A landscape with many valleys, sampled at points; each row gives a point and its height.
From any point a ball rolls to the lowest of the 2 points nearest to it. It stops when none of these is lower. Distance is the straight distance between rows; heights are no part of it.
Z490: [ -1  -3  -1  16  22  14  -6   7  12 -11   0   0  -7  -9 -13  39   2  -7
 -22  -5  11   8 -14  11  -7   6 -27]  (h 6.48)
Z539: [  7 -16  21  -4   6  14 -12  11  18 -23   7  21 -13   9   8  61   8   6
 -27  -1  15   4 -36   4 -17  32 -22]  (h 3.94)
Z622: [ -4 -20   8 -15  29 -38  33 -14  -3  34 -12  -6  22   0  26 -24  23   0
  12 -12   8  -2  15  11   1 -24  64]  (h 7.76)
Z684: [-24 -32   1   6  31  13 -10  24  -7   4  -6 -23  18 -31   4  37  30  -2
 -17  15   4   7  -3   1 -11  12 -36]  (h 2.33)
Z500: [  6  13  -9 -21  13  -3  17  16 -23 -23 -13  27   9  25 -15 -12 -27   3
 -60 -15  -2 -21 -13   0   0  -3 -15]  (h 2.75)
Z332: [ -1  -8 -35  -4  15 -27  15   2  11 -18  22  -8  23   7  36 -54  11   5
  21 -20 -10   3  21   6   7 -10  30]  (h 1.00)
Z766: [ -7 -10 -42 -14  34   8  19  33 -18 -16  -1   4  24  16   1 -43   4   7
 -29 -19 -14 -31  -1   2  28 -17   0]  (h 3.91)
Z351: [ 22  13  28 -22 -18  32  -5  10  -3 -28   5  27 -28  16  12  48 -21  25
  12  29 -14  -7 -22 -22  12  35 -11]  (h 3.26)
Z139: [ 22  33  11 -14 -45 -10 -12 -30  -8  -6 -18   8 -24  19 -31   2 -51  30
  22   8  -1   8 -24 -30   5  16  21]  (h 2.03)
Z375: [ 19  12   1   9 -16  21 -22   8   6 -11  13   8 -21   5  -3   4 -19   9
  33  14 -14  12   2 -17  11  22 -17]  (h 3.50)
Z114: [ -3  18 -13 -19  25  10  10  34 -14 -16   9  24  -1  43 -19  12 -22   3
 -35 -11 -27 -30 -18  -3  -6  -8 -38]  (h 2.93)
Z338: [ 20  12   5  10  -6  27 -19  26   8 -22  11  14 -25   1   5  26  -9  13
  18  24 -19   2  -7 -16   9  28 -29]  (h 3.10)
Z385: [-27 -17 -21  -2   4   5  -1  -5 -18   4  13 -26  27 -21  25 -29  22 -12
  -8   6  -8   5  22  16  -3 -10 -13]  (h 5.11)
Z30: [-27 -16  20  -3  11 -26  10 -16  -7  66  -3 -24   2 -10  17  -4  28 -20
  27   1  -3  -5   6  19 -19 -36  42]  (h 6.88)
Z709: [ -9 -14 -33 -10   6  11   2  14 -19  -9  18 -10  26  -4  25 -46  15  -3
 -16   1 -15  -5  20  20   2  -6 -19]  (h 4.86)
Z694: [ 14   5  -6 -14  -6  32 -14  46  -9 -12  24  15   2   5  20  13   9  14
  -8  22 -29 -14   9  -4   1  31 -48]  (h 6.81)
Z101: [  3   8  -9  -7  13   8   8  11 -13 -19  -5  16   2   7 -11  -4 -17  -6
 -46  -9   3 -11  -4  11   1  -2 -24]  (h 2.30)
Z535: [ 13   1  17   0 -42  34 -19   1  17 -10  16   9 -15 -15  14  20  24  -6
  19  20   4   8   3 -20  11  21 -13]  (h 3.73)
Z177: [ -1  -5  -1  -6  22  12   6  23 -16  -9   5  10  12  11 -16  20   1   2
 -49   2  -4 -20  -3  10  -9   3 -49]  (h 2.84)
Z280: [-17 -31  12  -8  27  10  -1  24  -9  -4   0 -11  13 -16  -6  46  26   5
 -37  20  10  -2  -5   5 -22  18 -46]  (h 2.92)
Z19: [-29 -27  -7   7  49  17  20 -12 -11  23 -23 -37  17 -19  -9  13  11 -14
 -12   2  -1   0   2  10   0 -11  -4]  (h 6.54)
Z420: [ 23  30   7 -12 -25   1 -18 -14 -13 -21 -14  13 -24  22 -23  -1 -54  23
  21  15 -11   8 -15 -27  13  14   7]  (h 0.95)
Z98: [ 18  18  26   3 -53  14  -4 -23  34  -2  -3  12 -32  -5 -18  35   0  15
  23   3  21   8 -29 -18  -3  18   5]  (h 5.90)
Z182: [ 16  -2 -15  -2   6 -45  10  -6  13   4   6   5   4  12   7 -37   1   7
  34 -17  12   6  18  -2   4 -10  34]  (h 5.47)
Z496: [ 12   5   4   2 -11 -42   6 -17  12  27  16  -4  -7  -2   6 -29  19  -2
  34 -13  11   3  17   5 -10 -23  34]  (h 6.25)
Z515: [ 14   2  27   1 -21  16 -12  -9  17 -16   3  18 -19   0  -7  52   2   3
 -22   0  24  13 -38   6 -17  24 -12]  (h 4.52)
Z543: [ 20   2  21 -11 -35  37  -6   2  12 -22   5  25 -23   3   8  43   6   7
  13  24   5  -1 -12 -16  14  33  -8]  (h 3.93)
Z504: [-11 -12 -31 -10  39  11  25  23 -20   1  -3 -10  17  12 -19 -23   1  -1
 -37 -11  -7 -24   1  10  15 -17 -24]  (h 3.66)
Z871: [ 15  15  -2  -4 -36  -1 -11 -12   2  -5  10  11  -7  10   9 -34  -7  -5
  15   4   3   4  21   2   7  -1  11]  (h 2.85)
Z333: [  2   2  -9   3  17  -5  11  -2  -9 -10  -7   8   7   7 -11 -21 -14  -7
 -34 -15   6  -5   3   8  16  -2   3]  (h 1.67)
Z815: [ 26  11 -12  -1 -12 -47  -3  -6   6  -2  -5  11  -1  19  -6 -38 -16  11
  32 -18   5  10  14 -14   5   2  33]  (h 4.72)
Z474: [ -8 -31   6 -24  41 -26  44 -10  -5  28 -14  -8  40   5  44 -23  27   7
  11 -15  -1  -4  15   0   9 -19  66]  (h 8.07)
Z725: [ -9  -7  -4  19  18 -14   7 -17   9  22   7 -16  -2 -17  -3  -5   8 -22
  20 -10   1  15  13  12  -4 -24  19]  (h 5.70)
Z745: [ 18  25   5  13 -14 -22   7 -23  16  -3  -6   8 -21   2 -31   4 -33  11
 -12 -18  19  13 -34   2  -9   0  26]  (h 4.81)
Z660: [  4   7 -14  21  21   7   0   7  14 -13   3   4 -16  -2 -21  15 -20  -6
   3 -11   0   5  -8   2   2  -2 -18]  (h 6.21)
Z851: [ 20  16  -4 -14 -28 -29 -14  -4  -7 -16 -16  20   1  25  -3 -40 -34  25
  30  -2   2   4  10 -25   9  12  32]  (h 3.74)
Z946: [ 20  21  10   2 -38 -25   4 -22  12  16  -3  14 -18   4 -14 -25  -1   8
   6  -9  21   7   7   0  -9  -8  30]  (h 3.68)
Z553: [ 21  30   4  -6 -54 -23  -1 -27  13   6 -10   5 -27  16 -41   6 -39  28
  21  -4  10  18 -28 -20  -5  12  26]  (h 3.04)
Z355: [ 18  18  11  -9  -7  25 -15  20  -3 -26   8  25 -20  23   4  35 -24  15
  -3  17 -24  -8  -8  -7   4  20 -32]  (h 2.69)
Z484: [  6  12  30   9 -43   9  -2 -24  29  -4   0  14 -21 -10  -9  41  12   3
 -12  -4  29   7 -32   3 -16   9   8]  (h 5.23)
Z421: [ -4  -3  13   8 -12  14 -16   2   6   1  11  -9   5 -22   6  15  20 -19
  -8   7  12   5   7   4  -1   3 -17]  (h 2.45)
Z913: [  5  21  -3  -6  24   7  -1  30  -4 -19   4  22 -15  33 -15  26 -33  12
 -20  -4 -24 -19 -23  -6  -4   3 -39]  (h 2.63)
Z401: [ -4 -25  20 -10  12  10 -12  21   7 -14   8   4  -1  -5   3  59  24   4
 -34  15  16  -4 -16   3 -20  27 -29]  (h 3.47)
Z450: [-25 -13   3   3  -9  -4 -10 -16  -7  19  15 -23  17 -25  24 -15  30 -24
  -3   2  -5   8  21  20  -3 -13  -2]  (h 5.45)
Z740: [-18 -12  -6  16  33   5  10  -7  10  17  -7 -25   3 -23 -11  10   9 -21
   0  -4   1   6   4  14   3 -12   3]  (h 6.20)
Z825: [ -8 -15 -19  -8  33  17  13  20 -24   1   2 -11  20  -1 -15   2  10  -1
 -37  -4  -8 -19   5   9   0   0 -48]  (h 3.28)
Z13: [  2   1  11   4 -35  25 -18   2   7  -6  18   0  -2 -20  17   4  23 -14
  11  13  -4   4  15  -2   4  10 -13]  (h 3.14)
Z789: [  9  24  -5  -5   7  15 -13  22  -8 -25   5  14 -24  26 -11   9 -41  17
   0   7 -28 -12  -7 -19   7   6 -33]  (h 2.27)
Z412: [-38 -17  19  12  14   0  10 -25 -10  40 -27 -26  13 -21 -14  34  20 -19
 -10   6  16   7 -11  15 -24  -9  17]  (h 7.37)
Z966: [-37 -14  25   8  -5 -11  -6 -18   0  50  -4 -24  10 -20  11  18  31 -26
  22   7  -2   0  11  16 -21 -29  16]  (h 6.35)
Z603: [  9  10  -6  23  -5  -4 -14  -3  20   6   9  -6 -14  -9  -7   0   0  -4
  31  -2  -1  18  12   1   0  -1  -4]  (h 4.54)
Z832: [ -6  -5 -21   2  10 -13   7  -3   3  -7  14  -8  16   0  25 -46   7  -6
   7 -13  -4   4  23  13   7  -9  17]  (h 1.80)
Z418: [-22  -7  16  18  15   4   4 -28   4  16 -16 -16   0 -18 -19  39  12 -15
 -21   2  23   7 -19  17 -24  -3  10]  (h 7.00)
Z972: [  0   8  19   8 -26 -26   0 -20  19  36  14  -8 -13 -10   5 -11  26  -9
  25  -5   9   0  14  10 -17 -28  22]  (h 6.82)
Z580: [ 17  24   2 -15  -7  10 -18  15 -15 -27  -7  13 -25  28 -11  -6 -57  21
  10  13 -21 -12  -8 -30   9   4 -12]  (h 1.79)
Z354: [-33 -29   0  -6  19   3  20 -18 -39  21 -21 -32  36 -12   6 -19  17 -14
 -21  10   9   0  18  11   0 -12   3]  (h 7.36)
Z742: [-23 -25 -11 -14  20  -9  23 -15 -25   8 -15 -14  38  -2  17 -34  17 -15
 -25  -6   8  -7  25  13   7 -13  14]  (h 7.61)
Z799: [ 20  15  -8  11 -23  -3 -23  -9  16  -2  10   5 -23   6 -14  -1 -18   8
  42   6  -6  16   6 -17   3  12  -1]  (h 3.96)
Z35: [  1  -2   3  31   0 -12  -6  -6  26  18  11 -13 -15 -16  -5  13  13 -18
  28  -2   3  14   7   6 -12 -15   7]  (h 5.08)
Z288: [ 16  17 -11 -10 -17 -11 -16  15 -15 -31 -16  21  -1  31   5 -47 -46  25
  24   5 -16 -10   9 -27  19   9  16]  (h 2.91)
Z569: [-13 -16  13  -6  21 -28  23 -20  -7  52 -12 -15  11  -5  15 -17  20 -17
   9 -10   6  -2  12  16  -8 -31  51]  (h 7.34)
Z265: [-13 -31 -20 -16  39  -4  34  -1 -14   4 -22 -12  43   2  19 -36  14  -2
 -19 -17   4 -18  17   6  23 -11  33]  (h 7.79)
Z286: [-20 -22  13  12   4  13 -19  11   0   0  -4 -18   8 -35   7  33  32 -15
 -11  18  10   9   2   4 -12   7 -21]  (h 1.65)
Z621: [-44 -34  -1   5  37  12  16 -13 -24  41 -20 -40  32 -23  13  14  17 -21
   7  13 -11  11   5   5  -4  -9   0]  (h 6.91)
Z370: [ -6  -4  11  18  14   9  -6 -11  17  -1  -7  -3  -8 -15 -15  43   7 -12
 -18  -1  24   9 -22  15 -17   0  -2]  (h 6.72)
Z719: [  6  -5  -4   2  -2  29 -19  42   3 -14  22   5  -3 -14  15  20  15   1
  -8  16 -19  -3   6  -6   2  31 -45]  (h 6.70)
Z988: [ -9   5  32   9 -34  -9  -7 -22  20  34   6  -7 -11 -20  -1  16  31 -12
   9   0  14  -3   4   6 -16 -23  13]  (h 7.30)
Z641: [ 13  13   6  24  -3   6  -9  -5  20 -19   3  10 -25   2 -21  24 -20   1
   7  -5   6  12 -21  -4  -3   8  -6]  (h 5.91)
Z874: [ 23  17  24  -6 -47  18 -11 -23  13 -10  -7  12 -30   9 -21  32 -20  31
  36  17   5   5 -32 -26   4  26   8]  (h 6.34)
Z252: [  5  13   8   7 -10 -25  11 -24  13  19  -8   8  -6  -7 -17 -15  -1  -6
 -14 -12  24   4   0  12  -7 -13  32]  (h 2.15)
Z480: [ -1   0 -39  -4   4   6  -1  23 -17 -21  12   7  19  14  20 -51   0   2
 -12  -5 -19 -14  15   9  10  -2 -15]  (h 4.67)
Z696: [  4   4 -17  15   3  24 -16  29   4 -12  21  -3  -5  -9  13  -1   2   1
  11   7 -23   2   6   1   6  10 -39]  (h 6.56)
Z365: [  7   9   1   9   4 -10   8  -9   3   2  -5   6  -3  -3  -4 -24  -6  -6
 -12 -14  16   2   7  12   5  -5  18]  (h 0.44)
Z757: [-19 -38  -9 -26  42 -12  38 -11 -13  21 -19 -26  47   7  32 -25  24   3
   5 -13  -6 -10  22   1  20 -13  51]  (h 7.96)
Z254: [ 16  19  11   1 -51  -5  -8 -20  10   3   5  12 -19   4  -4 -14   4  -3
  12   0  14   8   5  -2   2  -1  10]  (h 3.80)
Z662: [ 13  22 -10 -14  -6   0 -15  23 -22 -28 -11  17 -13  31   0 -35 -46  18
  13  10 -23 -16  -2 -27  16  -1  -6]  (h 2.35)
Z168: [  3   4 -11   4 -15   0  -9  -1  -3  -7  17   1   2   0  19 -35   5 -13
   4  -1  -5  10  22   8   7  -4  -4]  (h 1.89)
Z8: [-29 -11  10   7 -16  -5 -18  -7   5  24  11 -21  11 -34  24  12  39 -20
  20   7  -3  11  13  12  -9 -20   2]  (h 5.84)
Z701: [  8   7 -27  -3   8  -7   4  24 -11 -28  -3  22  16  19  14 -47 -16   4
  -9 -16 -10 -14  10  -6  18  -2   6]  (h 4.42)
Z59: [  5   8 -23  13  22  15  -4  27   4 -16  11   1 -10   5  -6  -4 -17  -2
   6  -9 -18  -4   0  -2  10  -2 -32]  (h 6.41)
Z80: [ 22  31   0   4 -23 -35   5 -15  11  -3 -17   9 -18  11 -33  -9 -40  18
  10 -16  13  15 -25 -17  -4   3  31]  (h 4.03)
Z704: [-49 -38   2  -2  19   8   2   2 -30  24 -13 -39  38 -35  14  17  30 -11
  -4  27  -8   7   8   2 -13  -1 -24]  (h 7.26)
Z793: [ 14  21   8  19 -21  -8  -5 -22  25   2   0   3 -24  -2 -27  18 -15  -1
   7 -11  16  12 -21  -1 -10  -4  10]  (h 5.46)
Z657: [  3  -7 -32  -5  28 -12  21  20  -6 -26  -9  14  25  13   9 -44  -7   4
 -14 -28  -3 -24  12  -6  27 -10  15]  (h 4.15)

Where does a ball stop that starts at each point below?
Z254 -> Z332
Z375 -> Z580
Z621 -> Z580
Z972 -> Z580
Z30 -> Z365
Z657 -> Z365
Z515 -> Z286
Z412 -> Z365
Z543 -> Z580
Z696 -> Z420

Write out the way that a ball takes from each point below.
Z622 -> Z569 > Z30 > Z966 > Z8 > Z450 > Z385 > Z709 > Z480 > Z701 > Z657 > Z766 > Z504 > Z825 > Z177 > Z101 > Z333 > Z365
Z98 -> Z484 > Z515 > Z539 > Z401 > Z280 > Z684 > Z286
Z603 -> Z799 > Z375 > Z338 > Z355 > Z789 > Z580
Z694 -> Z696 > Z59 > Z660 > Z641 > Z793 > Z745 > Z80 > Z553 > Z139 > Z420
Z418 -> Z370 > Z490 > Z660 > Z641 > Z793 > Z745 > Z80 > Z553 > Z139 > Z420
